Points on a hilly landscape, in no order, each with its height.
From any point a climber steps to the highest of the 2 points nearest to it. It stops when none of these is higher. Distance is the straight distance between rows; heights are no part of it.
nozi: [ -8  -7 -11  -7  -9  22 -25 -13 -20 -11 -16  26 -33  -4  13 -18  -6  24
 -32  13   3 -17  25  25  -3  -5 -24   2  -7]  h=546
gelut: [ 27  12  -4 -10   2 -16   2  -4   6  -3  21 -31  12 -12 -30  13  14   3
   4 -20 -17  25 -29  16 -17  14  28 -24  -6]  h=98
Ropom: [-25 -13  15  -3 -22   0   0   6  12   5   5 -24 -11 -10  23   6   1   6
  18   8   9  18 -16  -3 -26  -6  15  11  -9]  h=576
kasu: [  6  -8  -1  16   9  -4  -1 -24   8 -22  34  -5   6  -3  11   7   4  -7
 -27 -15   9 -20  14  -1  40   5  -5  22  13]  h=381
tutop: [-23  -1  22   7 -20  -3  -4   7  -4  12   8 -22   5 -16  29 -14  -7  -4
  11  -1   1  11 -25  11  -9   7  12   8 -13]  h=631
zad: [ -8 -24   3  -6  -5  12 -11  -2 -11   8   6   3   0 -28  23 -24  14   6
   3 -27  -3 -25 -24  46 -25   2   9  -2  27]  h=633
vufil: [-24 -12 -19 -27   7   6  -1  19   9 -11 -24   5 -31  23  -5  23   8   3
 -31  19   4  30  13 -26  -9 -12 -10  -2  19]  h=272
mul: [-37  24  19  21  -7  11   2  14 -22   5  -8  -6  25  -7  10   2 -49  -2
  39  11 -14  -1  -8  11  -2  -2  -4   2  11]  h=311
tosa: [ 21  16  -2  21 -24  -8  10 -16  -5   6  -8  19  -7 -21 -16   9 -15   8
  25   8 -27  -8  18  -1   2  27  -1   8 -24]  h=522
nupov: [ -1 -11  -4  13  13  -7   6  -2  21   2  15 -17   6   6 -55  -1   4   5
 -10  -8 -13   7  20   2   2   6   7 -24  13]  h=345
dak: [-40   0   1  -4   1   9 -16   1 -16  -5   1  10  25  -8  16 -29 -35  -1
   6   3 -26 -27   3  20  23  -1 -19  -2  11]  h=360
dugef: [-16 -17  -6 -19  15  18  -9   0  -5 -14  -2  12  36   5  11 -32 -15 -10
 -14  -5   6 -29  -4  36  16  -1 -14  -2  15]  h=259
dun: [  9   6  10  23 -20  -4  -5 -24 -19  -3   5   0  -9 -24  25 -12  -5  15
  -3   1   7 -25   6  -6  26   7   5  27 -18]  h=587
pimur: [ 19  -8  -6  15  -8  -8   8   9  11  12  -3   7  -7   2 -16  34  -5 -13
  13  12  -5   8  22 -10  -8  20   3  -2 -19]  h=670
Kunel: [-17   7 -16 -23   0   9   5  28  23   7 -26   4 -29  30   2  24  20 -23
   2  15  24  34 -18 -41  -9 -17  -9   0  -7]  h=373
lidu: [ -5 -14  -3 -16  31  20   5  19 -13  19  -7   5  31   8 -27 -14   7   7
   7  -8  -5   5 -11  22 -16   1  27  -2  28]  h=411
sivud: [-30  -1   6  22  13   3  12  24   2  -1  -7 -28  16  15 -19  11  -9  12
   5  13  -4  17  19 -21  -1 -10   2  -4  23]  h=408
Betav: [ 50  22   9   4   5  -6   5   3  11  13 -14  41  -3   8  -1   7  -4  -1
   8   7   5 -22  22 -28   7  20   1  -4 -33]  h=545
lil: [ 32  14  -1   2  27  -9  -1  -7   8   2   9 -11  25   9 -42  -8  13 -22
 -14 -11   2  10  -2  -4   7   7  -8 -21   1]  h=197
bof: [ -6  -1  -2  17 -23  14  -8 -20 -25   6   0   0 -30 -19  27 -18  -4  30
 -17  12   5 -16   8   2  12  -9  -3  22 -14]  h=594
Mosed: [-20 -12  12  31  -5 -19  13   1  -4 -17   0 -16  -3  -1  19   9 -18   1
  19  -2 -20   5   4   7  15 -11  -1  25   9]  h=473
Mapiv: [-10 -27   1 -20  -7   8   0  15  20  21  -4 -12   3   8 -15  12  14   7
  10  -2  14  17 -19  10 -38  -1  22 -11  -1]  h=338
rado: [ 25 -12  -4  20   0 -11   7  -6  16  -5  14 -11  -4   3  -9  36  15  -1
 -22   1  16   0  20 -26  17  16  21  13   3]  h=632
tonun: [-25  -8   3 -27   1  23 -14  -1 -19  -3 -18  11  -1  -9  27 -46 -18  12
 -10   1   5 -26  -2  47  -6  -2 -15  -3  13]  h=415
Bas: [ 27  17  -1   8  -3   1 -17 -14 -20   8  -7  36  13 -13  17 -17  -7  19
   2   7   8 -34  15 -12  22  -1 -32   9 -31]  h=380
vago: [-23 -25   4   5 -24  12  -8 -10  -1  11   6  -3 -23 -12  14 -15 -14  21
  14  -1 -18 -13   5  25 -29   1   0   1  11]  h=591
Siget: [ 17   2  15  30   5 -30  30   6  10 -13   9 -17   5   4   2  16   6 -12
   2  -8  -3  16  -3 -15  19  -7   0  13   0]  h=449
gadep: [ 11  24  14  20  14 -12  19  18   2 -12   4   5  30  14 -12   1 -16  -9
  14  -7 -23  12  16 -18  13  -7  -6 -13  13]  h=170
Tevak: [  1  12 -11  12  10   6  16  17   0   9 -27  25 -45  27  10  32  25   0
  13  17  10   4  12 -33  -9 -20  -4 -13 -35]  h=643
Visi: [-22  -6   4  10   9 -17   9  24  -6 -25 -41  -5 -16  37   9  26  -5  10
   1  11  -6  17  12 -30 -10 -30  -5  -2  22]  h=465
tovip: [ 17   5   3   6 -14 -13   8  -1  22  -3  15 -30   6 -15 -31  30  11  -1
   7  -1  -6  39 -16  -3 -14  16  27 -13 -12]  h=85
makap: [ -7  -5  16  21  -5 -16  21  -1  14 -13  20 -38   8  -9 -12  10  13   1
  -7  -5   3  22  -9 -15  13  -8  20   8   2]  h=493
luneb: [ -6 -15 -21 -17  16   7 -20 -19 -12 -16   7  30  26  -1   6 -15 -11 -12
  -6  -7   2 -38   6  27  26   4 -31   5   0]  h=293
mav: [-24 -13  -7 -33 -18   6   4  -4  25  -7  -6  -4 -44   7  12  24  29  -1
 -19   0  23  23 -19 -30  -8 -26  13  24   9]  h=370
puvim: [ -7 -14  13  -5 -12   5  -8   2  -5  14  10  -8   2 -22  14 -16  -2   3
   1  -5   4  -6 -22  36 -22   6  10  -1  -1]  h=691
zir: [ 11 -30  -8 -17  14  13 -14   5  -8  22  -7  21  -4  -4  -1  -7  21   5
  -1  -4  10  -9  -6  38 -32   0  12   6   1]  h=478
pozim: [-10  -8   7  12  -4 -13  23  21  24   2 -17 -23  11  18   0  25  10  -5
  21  11  10  37  -9 -34  -3 -23  13   2  -8]  h=334
nudi: [ 12   1   4   7  25  -1 -14  22   2 -11  -9  26   9  34  20   5  -1  -4
 -18   5 -11 -11  31  -7  10 -15 -22  -3   2]  h=503
ridir: [ 36  24  -8  18 -15 -21   3 -21   9  -7  -2  29 -13 -14 -19   9 -16   6
  27   6 -22 -18  23 -22   7  40   1  12  -6]  h=472
mif: [-17 -31  -2 -10  -6  15  -5   6  15   6   7  -8 -13   2  -1   3   0  19
 -10  -3   0   0   3  19 -28  -6  -2  -5  29]  h=677
Tizu: [-19 -13  -9  -2 -17  24 -18 -21 -25   4  -3  15 -21 -12  12 -23 -12  34
 -13   5 -19 -28  14  33  -3  -4 -17   6  -7]  h=600
Kug: [  9  -8 -15 -15  14   7 -15 -18 -32  11  -3  32  20 -17  -4 -32  -1   6
   6  -4  -6 -28  -3  34  15   4 -21  16 -26]  h=521
deto: [  8  -8   0  -6  14  -2  -8   8  -9  14   9   2  32   5 -18 -13 -10 -12
  -1  -7  -6   3 -12  22   3   9   2  -5   5]  h=469
Ponos: [ -3  -6  -3 -31  12  10  -8  15  28  -6  -6 -20  -5   8 -10  -9  26   4
 -44  16  36  24   3  -6  -5 -12  -5 -12  21]  h=341
nav: [ -8  14  -4  -7  23   8   7  -1 -15   3  12 -18  22  -5 -49 -22   2   0
  11 -11 -11  -6 -19  11  -6  -3  32 -28  27]  h=270
katen: [-29  -3  -6 -30  -5  12   4  11  34  -1 -22 -24 -14  23 -21  11  19  10
 -13   5  18  36   3 -41  -5 -32   8   0  22]  h=294
Notir: [ -6  -6   8 -12  21  21  -1   1  11 -13  13 -21  33 -11  -5 -37   8 -14
 -39 -14  34 -12 -18  21  12   2   0 -17  16]  h=231
pavob: [ -2  -2   2   5 -25 -10   7   6  29   3   7 -16  -3 -15  -9  41  13   0
  24   6  -1  32  -8  -6 -26  12  32   3 -28]  h=69
zevad: [  1 -29  -6 -19  28  26   1  11  -6  16  -7  16  18   3  -2 -19  25   7
  -3 -13   1   2  -2  42 -26   3  15   9  30]  h=440
sima: [  4   1  -4  23  -8   4  16  14   4  21 -22   3 -28   9  15  27  11  -6
  25  21  13   6  11 -26  -8  -3   3  -3 -40]  h=696
Deted: [  3   4   6   0  -9  -8   3  -7   1  -8  35 -23  15 -15 -19   0  -4  -1
   4 -18 -16  13 -23  19  -4  13  19 -18  14]  h=109
ref: [ 23   5  15   0  -2  -2 -23  -7   1  -6  21  -8   8 -28  25   1  11  -5
 -28  -7  35 -11 -18   4  14  26  24   9 -18]  h=29
vute: [-16  -4  -7 -37 -12  14 -12   9   3  15 -14   4 -32   1  12   2   9 -11
 -26  16  32  17 -14   2 -28  -4  -2  -1 -11]  h=251
Zivof: [ -3 -12 -15 -40  -5  14  -6  12 -10  36 -32   7 -21  -1   7  -6  27   7
   3   9  30  10 -36  19 -48  -1  11  -8 -22]  h=544
refug: [  5   5 -11   8  -2   8 -21  -4 -23 -13 -13  28 -25  -2  20  -6  -1  11
 -27  16  -2 -19  33  -1  12 -13 -24   9 -13]  h=504
mot: [ 17  30  17  -2   4 -16 -10   0 -10   6   8  21  27  -8  23 -17 -13 -24
  11 -11  -1 -15 -10   0  21   7 -28   5 -21]  h=339
vina: [-36 -16  -6  20   3  -8  -1  12  -5 -27 -24  -5 -14  34  -6  29  -8  20
   5  14 -26  18  30 -19 -15 -16  -3   1  20]  h=442
fuba: [-13 -10   5   7 -26  10 -10 -19 -12   1  18  -1 -49 -24  29  -7   4  24
 -13   0  16 -17   8   8 -10  -9  11  20   4]  h=644
Tenan: [ -7  -8   9  -9  24   4  -4  10  25  -4   7 -31  22 -10 -26 -32  20  -5
 -33  -8  33  -5  -4   6   3  -3   8 -22  11]  h=223
naka: [ 10  -6  -5  12 -25  14  -4 -10 -17  28 -15  -1 -14 -14   6 -10  -5  13
   3  16   6 -10  -1   9 -13   3   1   2 -36]  h=739
kikub: [-11 -27  -5 -20   4  11  -1  17  -2  28 -15   0   7  -5  -3  -1  16   9
  19  -8   2  10 -21  20 -49   0  24  -3  19]  h=365
Nin: [ -8 -14   1 -23  17  31   3   8   6  -9  -5  -9  27   0   9 -36  -3  -2
 -27  -4  19 -15  -9  32   6  -4  -1 -12  27]  h=241
miga: [ 17   5  -5  -9  29  -6  -8  -7  -2 -13  13  26  36  13  -7  -1 -15 -15
   3 -13 -19 -12   6   0  25   5 -40 -17   6]  h=570
pur: [-17 -17  -6 -21   9  17 -15 -10 -28  10 -12  22  13 -12  11 -44  -7   7
   1  -3 -10 -32  -6  45   1  -2 -10  11  -1]  h=457
Rimen: [-29   0   4  -9  -4  13 -19   1 -12  -8   0   5   4  -9  37 -36 -19   0
 -10   6  -5 -18  -2  25  12  -3 -17   7   4]  h=385
Dibe: [ 25  28   3  26  -9   5  26  12   4  23 -24  16 -11  -4  12  18  19   5
  21  14  13  -8   6 -31  -2   7  10 -12 -53]  h=638
lok: [ 32   1  -1  16   6  -4  -3  -9  13  -7  22   0   5   3 -15  18   2  -7
 -17  -6   2  -4  22 -11  18  17  -3   5  -3]  h=581
zanug: [-10 -24   3 -13   9  12   5  12   0  17  -2 -13  22  -9 -13  -8   9  17
  15 -15   3   1 -20  21 -28  -5  19 -10  44]  h=388
Reze: [ 16  -7   7  -5   3   2 -19  -2   6   0  17  -5  21 -11  13  -2   7 -20
 -27  -7  24   0 -19  22   8  11   4   6 -11]  h=20
keke: [ -2   2  -9  -1  10  -5  -7  11 -19 -20 -32  22 -44   0  28   3   8   1
 -42  11  19   2   9 -16   6 -18 -13  20 -10]  h=441
dit: [-23 -17  -6 -26  -4  14  -6  13  11  11 -15  -9  -5  21  -2  10 -12  15
   1  14   5  17   7   4 -31  -4   0 -12  18]  h=737
Dopun: [-14  30  -1   7  10   4   4  -2 -13  -2  11 -29  26  -5 -50 -12 -21 -11
  15  -2 -10  -3  -8  -3   7  -3  13 -27  27]  h=279
kupu: [ 42   6 -18  -7   9 -14  -2 -23  -3  -1  13  11  16  14 -41  13   2 -13
  10  -6 -19   4   2  13  10  23  -5  -6   7]  h=668
kere: [-27 -22  -9  -4 -18   9  -4   4   6  13 -11  -7 -28  11   5  11 -11   8
  15  10   1  15   8   1 -37  -4  -1   0  -7]  h=672
bido: [ -2  -6  -4   9 -29  21  -8  -8 -28  18 -18   5  -9  -6  14 -26 -17  27
  -1  11 -16  -7   4  18  -7  -6 -22   5 -22]  h=667
leli: [-27 -26   8  -1 -17  12  -3  -2  -6  15   2  -5  -4 -19  20 -15 -10  17
  11 -17 -13 -19 -10  36 -27   2   3  -6  40]  h=586
Zit: [-25 -13  -7  17   3   4   6  19  13  -3 -17 -13   2  28 -11  26 -11   7
  14  16 -14  26  25 -19 -18  -9  -2  -4  12]  h=424
Bime: [-40   2  -4   0 -19   4   7  -2 -13   0 -22  -5 -40   0  22  -3  -6  14
   1   6   4  15  -8 -13 -17 -22  -4  16 -11]  h=509
pokek: [-17 -16   6   5 -10   6   2  -5   5  -4  38 -14  10 -13  -6 -13 -11   1
  -6 -14 -20  -2  -4  22   5   3  10  -6  30]  h=120
Bol: [ 26   5  19  17   9 -35  19  -4  -2 -17  -5   5 -11   3  35   5  -7  -2
  -6  -8  11 -29   0 -12  25 -18  -4  26 -10]  h=645
gili: [-16  -9   8 -12 -11   9  -8   6   1  -4  12 -16 -17 -11  35 -18   4   7
 -21   1  18  -1  -6  19  -9  -6  -3  13  20]  h=653
Rurib: [ 16   0   2   4 -12  -8 -21   5  10   9   8 -13  -3 -25  19  15  14  -4
 -10   0  28   3 -22  -5  -2  27  37   5 -36]  h=40
Fuful: [-20   4  -8   6  12   9   1 -16   0 -13  18 -11  28   1 -30 -19 -19  -8
  -9 -14 -22 -11  10  -3  29   0  -6 -21  31]  h=144
bal: [ 34  10 -11   0  19 -10   2  -5   3  -5   4  15  29  25 -32   5 -10 -12
   5  -8 -30   4  17   5  14   7 -25 -20  13]  h=614
sege: [  9  -2   5  -4 -17  -6  -7   8  18  13  13 -18  -2 -26   3  29  12   2
  11  -7   8  15 -25   2 -18  20  39  -6 -33]  h=53
togu: [-17   3  -7  14 -30   4  12 -10 -11   9 -16  -8 -41 -11  16   7   9  15
  11  17  20  12 -11 -19 -11 -12   7  18 -34]  h=471
Tuto: [-19 -18   1 -29 -13  10  -4   3  10   4  -9 -14 -12 -11  21 -11   8  19
  -8  -7  18   3 -12  16 -34  -7  -4 -11  48]  h=634
zudag: [ 36   1  -8  11  -3 -12  -1   3   8  21 -15  25  -5  -4 -12  22   1  -8
  14  11   7 -15  23 -14   4  31   6  -6 -26]  h=609
sekur: [ -9  10   1  10   5  -8 -13   7 -27 -25 -28  30 -33  12  24  -3   4   8
 -29   6 -13 -14  19  -8   6 -27 -23  12  -6]  h=470
mub: [  6 -14 -17  -1 -10   5 -12   3   8  17  -4   5 -25  -2   6  25  14  -1
   1  18  32  -4   4 -13  -7  11  18  -6 -25]  h=738
Befol: [ 26  34   7  10  -5 -23  15 -24   4 -29  24  13  -3   2   2  15  -7  -9
  24  -7 -26 -15   4 -19  23  15 -15  22  10]  h=375
Viser: [-19  -8  -7  -7   7  11   1  23  28  14 -18 -26   0  26 -27  13   7   5
   1  21  14  33  11 -36 -14 -15   2 -12  14]  h=306
Lidor: [  9  -9  13  16  16 -28   9   5  -5 -30 -10   0  -8  21  32   3   0   7
 -14  -4   1 -17   2  -6  25 -32 -13  13  10]  h=549
Zifa: [-30  -9  -5  -1   8  16   6  -6   7 -10  21 -13  18 -14 -32 -25 -11   0
 -11 -14 -18 -29   6   6   7  -5  16 -34  43]  h=136
Vig: [ -8 -14 -13 -18 -16  23   5  -1 -16  40 -32   3 -15   0  -5 -13  10  16
  13  10   8  11 -26  17 -48  -6   6 -11 -40]  h=575
lakiv: [ 15   5 -10 -26  22  -7 -15 -24 -27   1   7  34  27  -5  -6 -20   5 -17
  14 -11  -3 -16 -15  23  13  13 -22  11 -11]  h=595
Suvug: [  3  13  11   9   2  -5   0  10 -11   4   8  -7  30  -2 -14  -7 -21 -15
  15  -4 -13  19 -14  11   5  12   3 -18  11]  h=443
sisu: [-21 -12  17   2 -16  -6   6   8  22  -3  12 -37   1  -7   7   7  15  10
   5  -2   6  23 -16  -9  -9 -17  21  15  11]  h=532
zafut: [ 15  11   0  12   3 -15   7 -25   5 -28  28   0   3  -5   1  12   0 -13
  -5 -15 -15 -18   8 -17  40  12 -11  23  15]  h=354
Bofir: [ -6 -15  -1   6 -10   8 -13 -11   2  -6  19  -4 -25 -13  22   0   1   8
 -20   8  15 -15  15  17   4  -1   4  16   7]  h=697
sepu: [-29  21  15  10 -14   8  12   7 -18   2  12 -19  28  -7 -16   5 -43  -1
  30   5 -12   6 -12  14  -2   2  16  -9  31]  h=297
bis: [ 11  19  12  12   1 -13  -9  -7 -10  -7   3  28   0  -7  26  -6  -6  10
   6 -10 -10 -32  21 -14  28  -5 -29  22 -21]  h=420
fozi: [ -2   8 -10  16  -3   9  -2   8 -13  10 -30  15 -33  18  19   6   0   9
   3  19 -11   0  25 -21 -13 -12 -15  -7 -28]  h=569
dap: [  0  27  -9   1   3  -5   7 -22  -4 -22  21 -17  32  10 -24 -15 -18 -17
  17  -5 -29  -3  -1 -15  29   3 -10 -28  24]  h=152
nefa: [ 41  22   1 -16   3 -11 -25 -36  -3 -14  16  11  13 -11  -3   6   0 -14
   0  -8   7 -14 -23  -9  19  45  -4   4  -3]  h=266
Gabag: [-33  -9  15  17 -10  -2   8  -1  -4 -11  20 -22   3  -7  28 -14 -18  -4
   1  -5 -10  -1  -8  13  21  -6   3  20  16]  h=434
Mon: [-17  -9  12  19  10 -25   9  16 -12 -23 -24  -8 -10  27  25  12 -12  10
  -4   6  -7   2   1 -12   5 -35  -9   5  22]  h=495
kidiv: [-27  19  12  14  -5  11  15   4  -5   3  15 -29  21 -12 -49   7 -25   5
  22   7  -4   5  -5   3  -8  -7  19 -22  32]  h=287
dipu: [-10 -13 -10 -35  -4   9  -1  11  28  -6   1 -12 -26   4  -1  11  30   2
 -36   7  30  31 -10 -21  -6 -20   2   3  17]  h=352
zupev: [ -8 -23   2  14  -3   4   5   1  26  -4  24 -24   5   2 -28  15  -1  10
  -4   0 -10  12  16   4  -3   0   9  -5  16]  h=367
dop: [ 11  24  -2  -9  18  -1  -4 -30   0 -17  26 -15  30   0 -17 -19   3 -28
 -16 -13  -7  -4 -19  -3  28  11 -11 -22   8]  h=227
Tata: [ -7  -4   0 -17  18  12   0  18  14   7 -18 -27  14  16 -14  -9   5   8
 -28  22  28  14   6  -2  -4  -9  -7 -16  20]  h=330
zakim: [-23  -5 -12  -2 -31  -1  11 -17  -2  -4 -14 -11 -54  -3  11  25  21   7
  10   6  28   9 -26 -29  -7 -23  17  21 -25]  h=439
puzit: [-32  12  14  17 -13   3  -4   3 -23   5  -3   1  15 -14  17 -29 -38  -2
  27   3 -26 -13   0  14   8   4 -12   2  -3]  h=332
sesez: [ 11   0  -5   4 -28  -6  -3 -32 -14   8  15  15 -11 -25 -21  -1 -16  11
  24   1 -32 -18   9  24  -2  20   2   6 -16]  h=584
makob: [  1  -4   6  -4  22  -1   2  -2  17  -8  24 -23  13 -20 -30 -26  28  -2
 -24 -31  14  -8 -17  13 -10  -3  25 -29  19]  h=211
Soton: [ 22  15  -9  15  10   7   4  19  -9   5 -26  37 -36  21  12  21   8   6
  -8  15   5 -14  30 -29  -4 -11  -5 -14 -32]  h=603
zitu: [ 31  16  -5  19 -10 -21  13  -6  10  -6  12  -4  -1  -4 -15  32   5 -15
  12   4 -10  13   6 -10  -1  31  12   3  -7]  h=599
zug: [ 11   4 -16 -28  18   2 -12 -17 -30   8  18  25  30   3 -13 -19   5 -15
  24 -12 -26   2 -13  31   3  12   2  11   4]  h=669
tuti: [ 11 -20 -15 -31   2  17  -9   0 -12  19 -23  18 -28 -11  10  -7  27   9
  -8   4  27  -5 -13  27 -41  -3  15  -1  -9]  h=513
Tuv: [ 29  29  21  19  -2 -17  35  10  14   6 -10  22  -9  -6  12  19  12  -9
  19   7   8  -4   4 -28  -2   8  18   5 -40]  h=572
zun: [-11 -19  -4   8  -8  -5  11  10  23   4   0 -21 -12  13   3  31  15   0
   7  14   8  26   3 -22  -7 -13   7   7 -10]  h=312
Kig: [  1  35  24   9  -6 -17   3  12 -14  -1  12 -12  36  -7  19 -17 -19 -27
  15  -8   0  22 -32   1  17  12  -1  -5  -7]  h=401
Ger: [  2  -7   0   2   4 -10 -14   1  -8   8   2  17  15   3   0 -14 -14 -13
   6  -2 -11 -10   1  24  10   9 -17   3  -8]  h=512
depi: [ -7  12  10   2  23   8   2  -3   2  -7  18 -24  39  -3 -11 -33  -5 -24
 -25 -14   8  -6 -13   1  21   1   0 -18  13]  h=222
gosu: [ 10 -23 -12   2  15  -2  -5   8   8  10   2   1  13  20 -35   9  -5  -4
 -12  -2 -14   1  24   9   2   7  -5 -11   7]  h=325
Zesiv: [ 32  23  -2 -12   0  -8  -8 -39  -4 -20  32 -14  18  -3  -5   0   1 -23
  -6 -15  -7  -9 -23  -4  21  27 -11  -2   5]  h=243
ligul: [ 23  14  12  16 -11 -14  -2 -14  -3  -3  11   4   0 -19  13   3  -5  -9
  -3  -4   0 -15   2 -10  22  24   4  24 -15]  h=661
vugo: [ -9 -18   6   3 -26   1   2 -24 -14  13   9   7 -15 -22 -10  -8 -15  21
  29 -13 -32 -12   0  37 -27   7   8   2  -3]  h=666
teko: [ 10  39   2   5   7  -8  11   0  -3 -19  12  10  34  13 -12  -4 -27  -7
  29   0 -40   4   8 -11  21   0 -19 -23  24]  h=161
Neno: [ 35  33   7 -12  -9 -14 -18 -24 -14  -4  14  13  14 -16  10  -7  -8 -18
  16 -11   1 -17 -20   0  15  29 -20   4 -19]  h=298
kop: [-30  -4   8 -38 -19   9  -5   4  12   1  -5  -7 -32 -12  31  -8   5   8
 -17  -1  23  17 -12   1 -27  -9  -1   7  25]  h=620
zuti: [-30 -10 -14 -26 -24  17  -3   7   5  30 -28  -2 -26  12   2  -5   0   9
  19   8   7  14  -9   4 -49  -6  -2 -11 -19]  h=617
refed: [ 22  22  16  14   1  -7  17  -2  -6  -2 -10  34  -5   1  13   0  -9  18
  13   1 -22 -24  30 -19  13  -6 -15  15 -33]  h=463
zuves: [  4  25  24  12   2 -17   1   8  -7  -6  11  -1  26  -9  37 -17 -12 -26
   4 -11  -1   2 -15  -6  25  -7 -10  16  -9]  h=374
kero: [  7  19  -5 -13  -4 -13  -6 -17 -18  -4  13  12  24   2  -6 -12 -27 -18
  33  -4 -33  -5  -6  18  14  15 -19 -10   4]  h=499
deba: [-17  -8   8  28   2  -4  13   5   3 -10  10 -18  10  13 -18  13 -14   7
   9   5 -25  19  19  -4  12  -3   3   4  19]  h=391
palas: [ 13   1  -8  -7  12   0 -24 -17 -15  -7   1  35  18 -11   6 -15 -10   6
  -5  -4  10 -41  12   9  25   7 -44   3 -21]  h=337
ralif: [ 30  31   9  22  -9 -26  30   1  19  -9  -3   7  -6  -8  -1  38   8 -14
  24   8  -7   7  -2 -25  -1  23  20  13 -18]  h=527
Duzi: [ -3  -4  -9  -6   3   1  -1  16  -5   1 -20   3 -35   9  26  10  12  -9
 -16  20  23  18   4 -21  -5 -17  -8   9  -9]  h=417
daru: [ 16  17  13   4  15  -3 -11  24  -1  -3 -20  35  -2  24  29  -6  -2  11
  -3   5 -13 -17  32 -10   1 -17 -24  -3 -24]  h=466
Tilug: [-16   6 -15 -14   2   1   9  20   4   3 -29  15 -49  13  14  27  21 -10
   0   9  30  19 -13 -36   1 -22  -3   6 -28]  h=394
fisa: [  8  -1  12   8  -5 -10  -6  11   7   1  18 -18  18   1   7   3   0 -13
 -17  -3   7  12  -6   2   8  10   0   8  -4]  h=10
bag: [-30  -4 -16 -27 -26   9   1 -11  17  -5 -12  12 -61   1   0  29  27  -1
  -3 -10  33  10 -24 -32  -5 -18  21  20 -11]  h=400
zetag: [ 22  -6 -14 -11  25  12  -3 -20  -5  -5  28  -1  21 -19 -16  -9  32   3
  -8 -35  -8  -5 -22  30 -12   5  24 -11  22]  h=242
nad: [ -9  -6   5  12   0  -3   5 -13  -2 -19  30 -14  10  -5  27 -13  -5 -13
 -14 -14  -6 -11  -5   4  35   3  -1  21  11]  h=407
soz: [  0   5 -16 -18  19  -7  -6 -15 -21  -8   9  25  41   5  -8 -18 -26 -22
  18  -7 -20 -13  -7  10  23   3 -28 -12  13]  h=535
Novo: [-37  -8 -12 -32  -1  -3  10  10  17 -21 -36  -4 -30  30 -17  27  10   7
 -21  -1   5  36  -4 -44  -2 -29  -2   9  24]  h=282
fafe: [-12   0  -2  -8   1  -2  12  26  25   5 -29 -18  -9  29  12  21  21 -13
  13  13  25  39 -28 -40  -3 -32   7   2  -8]  h=356
Faba: [ 41  32  -2   7  -2 -20  14 -11  13 -22  14  28  -9   7 -19  21 -15  -6
  26  -1 -32  -7  21 -13   7  26 -17   8   4]  h=421
bez: [ 28  25   8  18  26 -13  16  12  18  -2   2   0  26  17 -33  -5   1 -13
  -7 -10  -8  11  19 -24  11   2 -14 -25   5]  h=182
mipu: [ 19 -14  -2 -13  22  11  -9 -15   7 -10  23  -4  20 -10 -25 -12  22  -4
 -26 -28  18  -9  -9  26   5   5  16 -12  12]  h=226
Rop: [-12 -12 -13 -38   3   9 -10  13   5   0 -19  15 -33  10   6  10   6   0
 -33  16  20  19   7   7 -18  -2  -8  -5  14]  h=262
rora: [  8  -6  -2  28  -7 -14  12  -2   7  -5  -5   8 -24   2   3  28  -3   0
  13   9 -16  -1  30 -13   5   5   5  18 -14]  h=601
tesu: [ 34   6 -21 -24  22  -4 -10 -31 -21  -1  17  24  16  10 -28   1   9 -10
  22  -9 -26  -8  -1  21   3  25  -2  12   7]  h=741
lipev: [ 16  12   9  11   4   1  -2  28 -10  26 -29  27   3  14  18 -16 -15   2
  11   9  -9  -4  17  -3  -5 -10 -23  -7 -35]  h=430
zef: [-38 -10   9  14  -4  13  17  -5  12 -13  29 -30   8 -15 -12 -18  -8  12
 -10 -15 -18 -11   5   1  15  -8  12  -9  42]  h=128
viba: [ 13   8 -16 -13  30  11   2 -11 -14   3  21   2  29  -1 -38 -23  25  -3
   8 -27 -26   5 -16  15  -4   0  28 -13  24]  h=258
tatod: [  4 -14  -3  -4 -10   4 -10   6  -3  29 -13   4 -21   3   5   0   5  -5
   2  19  17   1  -1  13 -24   5   9  -7 -30]  h=821
pulo: [  8  44  11   5  -4 -13   8   1 -11  -6   4 -12  38   2   0 -12 -25 -19
  31   4 -15  17 -22   1  13   9  -3 -19  15]  h=423
Sib: [-22   2  -8  20 -20  10  10   0 -18   4 -30  -2 -28   6  19  -2  -9  18
   0  18 -12  17  12 -12 -19 -20 -19   7 -24]  h=538
pazef: [ 26  -2  -3  13  23  -4  -3  12   9  -6   9   8  16  19   0   8   0  -8
 -21  -3   4  -1  27 -11  22  -1 -20  -4   7]  h=539
rebo: [ 24  21  23  22   0 -37  14 -14  -3 -14   5   3  -2  -9  25  10  -2 -11
   8 -15   0 -15 -12 -13  27   4   1  32  -8]  h=794
vave: [ 15  -3   4   5  26  -8  -6   0  22  -2  17 -22  13   3 -39 -14  22 -11
 -34 -13  18   2   7  -3   4   6   1 -14  -2]  h=210
lufo: [ 23   2  -2   6  -9  -8 -15  -8  -7  12   1  15   4 -12  -5   0  -6  -6
   2  -4   1 -13   8  12   7  21  -5  10 -24]  h=577
nok: [  0 -26  -7  -8  -5   9  -1  17  27  11  10 -20  -6   8 -11  19  19   6
  -9   7  19  21   5  -7 -19  -5  13 -11   4]  h=315
dup: [ 36  26  15  11  -4   4  28   4  -3  13 -19  38  -7   6   9   7  -1  24
  12  11  -5 -26  22 -31  10   3   5   5 -45]  h=498
vonu: [ -9 -17   8  28  -7 -22  19  -1  -7 -13  -7  -6 -24   9  19  22  -4   6
  11   3  -7   5  16  -9   6 -16   3  22  -4]  h=531
mes: [  1  -4   0   6  21   3   0  29  18  15 -18 -18  23  20 -29   3   4  -4
 -12  14  16  17   8 -19  -4  -8  -4 -19   7]  h=318
vilek: [ 15 -20 -20   5  -2   2  -7   3  16   4   5  -7 -25   5  -3  30  20  -2
 -13  17  33   7  19 -23   6   9  18   6  -3]  h=683

Where does a climber stop that starts at each point below?
zetag => tesu
tovip => pimur
nupov => rebo
bez => pimur
depi => pimur
pozim => tatod
kikub => dit
katen => sima
